Each row is a point on a tangle of strands that fork, close into loops and nearly touch. The rows are in no order.
In the rows, zero is written as 128.
Two points are linked if the straight distance between their rows is under 130. Some points are linked to none.
q253: [167 112 100  93 104 147  94 148 138 163 138 104  70 126  93 181  99 160
  87 124 131 144 197 122 116 166]
q129: [119 122 125 143 127 117 118 185 156 100 121  91 135 104 131  74  79 188
 155 125 123 133 128 177 119 142]
q629: [ 89 117 144 150 128 151  78 144 142  91 121  91 172  94 156 114 149 116
 161 137 155  97  98 147 153 120]
q843: [165  98 109  93  88 168 124 187 108 126 152  60  67 130 118 180  87 149
 113 115 151 112 175 112 110 165]
q558: [131 107 169 115 131 144 106  73  90 144 120 160 179  90 152 111 132  62
 141 128 140 118  97 124 137 116]
q947: [ 65 139 146 119  93 172 192 136  89 137 128 103 179 167 133 140 171 160
  99 135 134 111  34 109 150 114]
q537: [110 139  95 135 126 139 140 147 100 111 102 163  67 189 171  91 153 108
 124 144 124 175 114 113 146  94]
q904: [ 74 149 170 113 167 112 123 111 188 117 132 159 126  74 145 167 164 119
 135 109 143 143 168 136 142 133]
q391: [133 133 128 145 191 133 129 141 192 121  96 174 175 125 154 105 142 106
 167 106 117 131  89 179 103 110]
q722: [  4 148 156 150 157 149 140  99 127 128 127 157 142 103 176 120 179 116
 124 130 125 154  78  97 176 129]
q170: [136 100 132 100 144  93  92 139 161 124 141 108 149  69 102 111  61 188
 152 114 115 131 149 195  81 145]
q783: [135 140  86 106 144 117 131 236 112 105 130  98 125 192 153 128 128 132
 133 109 179  68 131 123  88 124]
q979: [ 92 148 109 106 177 102 121 226 133 121 147 120 147 136 179 108 108 112
 133 113 171  89 127 134 100 127]
q795: [135 117 151 131  77 135 118 148 141 106  98  90 142 120  99 120 112 201
 153 113 155 125 155 160 142 162]
q458: [156 121 153 178 110  90 164 144  90 126 131 128 103 155 136  92 100 128
 126 135 114 131 167 122 154 139]
q67: [ 81  98 105 126 158 156 118 130 185 160 153 121 107  52 143 177 123 131
 105 137 102 149 155 122 132 168]
q818: [ 97 156 179 130 163  89 145  73 173  96 114 172 121 113 131 125 162 116
 157 112 136 164 178 133 146 131]
q568: [127 158  97  93 132 116 128 124 133 133 134 143 113 142 117 124  99 126
 127 126 144 157 141 119 104 140]
q761: [117 151 102 144 178 113 137  60 184 149 118 160 128  95  95 149 127 133
 102 126  80 207 169 126 126 170]
q556: [159 117 145 147 153  70  71 132 137 131  99 153 126 100 126 123 126 160
 125 138 104 158 188 168 143 112]
q994: [108 117 152 177 113 109 139 116  53 147 124 142 139 131 156  91 120 114
 115 142 132 124 127  94 184 144]
q634: [135 141  94 144 164 123 163 146 170 153 163 137 106 138 125 169 133  93
 108 144 104  97 108 107 109 125]
q742: [108 145 155 104 159 104  98 132 137 119 155 133 141  61 157 152 127  81
 120 124 150 146 148 128 142 122]
q567: [151 110 142 165 149  72  61 145 151 106 111 114 175 107 127 117 133 165
 150 137 126 108 158 181 134 109]
q284: [102  87 170 126 124 165 109 164 150  90 126  82 174 108 167 135 147 125
 174 107 185  71 145 161 141 151]
q788: [123 118  92 137 149 150 100 158 177 158 138 118 123  79 124 198 149 116
  87 150 109 118 117 124 133 118]
q295: [127 104 127 131 160 125  60 123 175 113  73 158 178 120 137 105 148 147
 179 124 142 115 135 175 111 124]
q45: [146 124 119  57  83 140  77 154  78 165 120 130 115 111 115 138 107 166
 102 107 173 113 139 121 106 115]
q261: [151 170 129 156 125 118 163 156 148 132 131 105 192 125 109 144  98 139
 110 112 136 147 107 140 150 154]
q966: [103 144  80 128 142 139 182 136 138 130 175 129  77 162 135 141 140  87
 106 157  98 127  76  87 106 106]
q389: [120 163 130 104  84 189 171 117 168  87 111 105 153 165 109 134 153 129
 157 113 162 139  77 148 130 125]
q957: [ 36 178 188 125 135 137 176 108  94 120 124 152 146 131 168 101 160  98
 114 113 138 173  88 100 184 128]
q383: [183 139 132 124  89 112  91 132  82 140 131 121 127 163 104 148 152 135
 129 126 159  56 129 104 116  90]
q310: [145 137 145 120 156  58  77 105  91 168 124 198 112 115 118  92 121 134
 126 130 111  92 141 118 104  86]
q937: [111 152 122 130 168  76  98 177 137 107 170 110 141  99 168 126 102  87
 129 128 150 120 143 128 122 126]
q860: [132 113 118 151 176 151 152 113 182 152  93 188 128 133 143 114 136 118
 144 125  92 154 117 150 115 136]
q850: [166 141 121 142 102 111 171 173 107 166 121 132  90 168  99 128  93 171
  95 128 105 135 158 117 130 150]
q794: [ 63 125  89 140 127 136 199 143 101 136 159 130  82 180 144 118 136 145
 110 156 103 125  88  84 121 131]
q810: [199 112 134 104 128  99 120 160  83 140 121 150 115 164 137  79  80 121
 138 109 143  96 173 147  85 118]
q87: [ 44 131 123 166 122 144 113 110 127 102 113 129 104 121 158  95 171 125
 143 154 117 140  92 105 176 116]
q919: [182 118 107 126 104 108  71  82 121 144 139 110  63 117  65 108  96 170
 104 147  72 143 181 131 114 123]
q898: [ 94 122 123 121 120 191 184 127 142 112 120 133 138 154 159 103 133 104
 151 124 133 144  81 137 130 136]
q857: [126  71 128 196 148  99  73 127 146 107 129  92 168 115 131 119 120 176
 163 152 116 102 169 166 141 157]
q318: [151  98 144 131  79 151 110 103 101 139 100 112 172 137 105 139 122 169
 150 121 167 101 156 123 143 165]
q502: [162 104 154 109  96 142 156 103 111 157 118 134 158 118 112 137  89 135
 125 108 149 145 174 133 135 182]
q473: [125 135 152 145 124 123 152  90 121 120 137 129 168 158 108 107 141 110
 167 127 140  53  72 114 108 118]
q959: [ 81 136 127 142 138 132  66  71 149  96 146 109 177  76 134 112 139  99
 163 143 138 126  91 126 136 117]
q625: [185 139  71 130  94 171 141 115 113 147 128 107 109 156 105 187 166  85
  74 146 122 143 105  96 139  93]
q407: [151 129 115 115  87 157 150 197  76 111 135  97  76 190 151 152 162 129
 105 128 153 104 126 104 130  82]
q962: [112 168 126 136 141  95 133  59 149 112 183 115 162  93 101 122 113  83
 138 134 116 134  92 108 118 124]
q586: [140 103 166 175 123 115 118  82  85 138 113 134 172  91 143  97 120 103
 132 139 108 141 120 130 176 128]
q195: [123 104 105 102  95 197 166 132 116  98 102 138  87 184 159  95 136 105
 154 133 139 161 119 131 126 131]
q990: [113 163 134 151 189  96 130  56 173 100  97 175 137 110 126 125 148 117
 138 116 101 225 173 127 143 151]
q31: [ 82 163 207 116 143 142 142 140  90 137  95 168 170  87 170  94 135 102
 118 100 134 183  83 128 171 119]
q820: [152  84 112 160 103 153 105  63 117 107 151 105  79 120 121 122 147  81
 144 161 102  86 123  98 122 105]
q851: [170  82 133 136  86 185 120 100 126  95 140  75 111 124 124 160 139  92
 152 137 137  93 141 116 130 143]
q837: [121 146 155 139 176  90 144  92 104 128 125 185  76 105 160 113 141  65
 109 127  98 186 157  94 158 113]
q533: [120 125 104  89  87 191 181 147 109 158 142  86 161 136  99 183 115 159
 101 112 142 120  62 112 112 154]
q110: [ 63 142 126  94 154 134 128 140 115 118 106 188  63 143 182 109 175  96
 135 135 134 169 119 107 136  89]
q952: [153 117 158  94 138 109 122 146  79 162 124 180 127 123 144  80 109 111
 128 114 131  88 118 130  99  98]
q122: [ 68 146 138 112 165 147 175 165 145 111 127 162 118 154 188  98 151  89
 140 124 130 138  75 137 118 107]
q44: [125  80 148 122 122 168 128 124 158  84 155  76 137 119 142 143 124 110
 183 121 164  69 155 145 107 162]
q472: [ 95 139 112 144 142 135 147  80 186 143 154 122 129  78 101 145 111 154
 116 120  93 161 144 129 130 167]
q750: [156 147  86 165 114 113 125 143 122 162 107 124  90 213  80 134 121 193
  95 145 100 123 159 102 127 157]
q528: [184 163 150 119 130  61 100  79 106 134 131 163 110  92  98 108 125 101
 111 129  98 151 150 123 127  74]
q32: [148 136  94 202 131 113 130 142 170 129 101 122 123 172  96 138 143 167
 118 153  95 133 129 129 147 142]
q196: [ 47 180 128 107 131 109 136 190 100 120 131 136 128 158 163 142 173 148
 100 136 165 138  91 104 160  95]
q522: [189 171 145 122 106  75 124 106 114 101 118 123 176 137 101 108  83 128
 136 110 154 190 157 151 143 134]
q454: [166 158 112 142 121  80 112 156 115 116 132  90 189 139 111 120  62 147
 131 114 159 158 146 145 136 159]
q79: [ 90 129 142 119 100 150 170 129  88 118 132 115 138 188 114 119 174 156
 146 131 143  41  40 102 108 100]
q991: [163 139 114 136  82 182 150 100 168  96 106  91 143 130  83 130 139 127
 139 123 122 134  80 147 129 121]
q877: [163  97  91 145 182 131 125 131 180 168 121 172 103 164 127 144 132 110
 128 147  96 101 132 138  91 139]
q77: [159  85 151 186 144  76 109  90 133 141 120 143 119 106  97  95 126 167
 126 153  53 119 166 159 142 118]
q323: [184 138  80 109  76 180 122 128 127 131 114  92 114 145  76 174 147 136
 101 138 119 121  75 116 114  98]
q552: [154  78 142  99 172 104  99 120 151  99 146 115 171  56 139 111  66 129
 162 112 102 178 154 224  90 133]
q802: [123 107 155 165 163  82 142  99 157 147 136 162 125  89 107  88 108 164
 144 137  63 115 134 150 108 129]
q747: [115 103  86  58 109 154 102 152 105 169 146 120 110 126 103 148  79 177
 122 122 153  96 135 105  66 168]
q754: [ 96 144 132 138 104 163 178 164 121 149 139  95 177 136 124 168 138 145
 100 123 143 121  80 111 160 144]
q621: [193 121 125  86 118 120  93 110 148 164 116 142  96 111  88 185 124 128
  86 118 129 145 208 139 125 137]
q591: [122  96  99  83  88 185 156 136 103 154 139 101 113 151 105 151 101 174
 129 124 133  96 100 101  78 164]
q715: [158 143  90 119 134  90  77 199  93 109 120 123 102 186 154  71 107 141
 144 113 163  97 165 132  89 100]
q269: [174 151 167 106 141  73 128  71 117 137 132 162 168  94 112 126 102  97
 122 111 123 169 152 146 125 125]
q249: [166 131 124 114  87 143 150 190  85 123 169  55 100 147 124 193 116 130
 104 117 160  86 135  92 125 136]
q917: [133 119 132  92  96 160 154 154 104 143 115 152  58 152 136 166 199 124
  86 134 131 107 126 111 147  75]
q878: [119 146 153 149 116 118 175  48 123 124 160 127 140 143 101 109 142  75
 139 132 115  90  75  94 127 121]
q542: [154 146  79 113 124 146 132 128 110 166 111 161  90 169 138 189 192  94
  66 145 122 153 120  92 144  76]
q559: [143  77 149 130 108 127 113  80 137  90 142 103 103  85 125 105 102 128
 154 139 100 166 191 166 141 141]

A piece is all that can be reached along the links. How many separate loops has the piece of each point below (a circle has one, a figure eight two, a Y none), and how many tips (points with one link)?
q747: loops 0, tips 5
q957: loops 0, tips 2
q318: loops 0, tips 2
q843: loops 1, tips 1

A tip is a point with one link. Name the tips that can be reached along the links from each point below, in the order of the rows.
q67: q45, q794, q857, q820, q802
q991: q621
q170: q502, q552
q994: q558, q32
q722: q87, q31
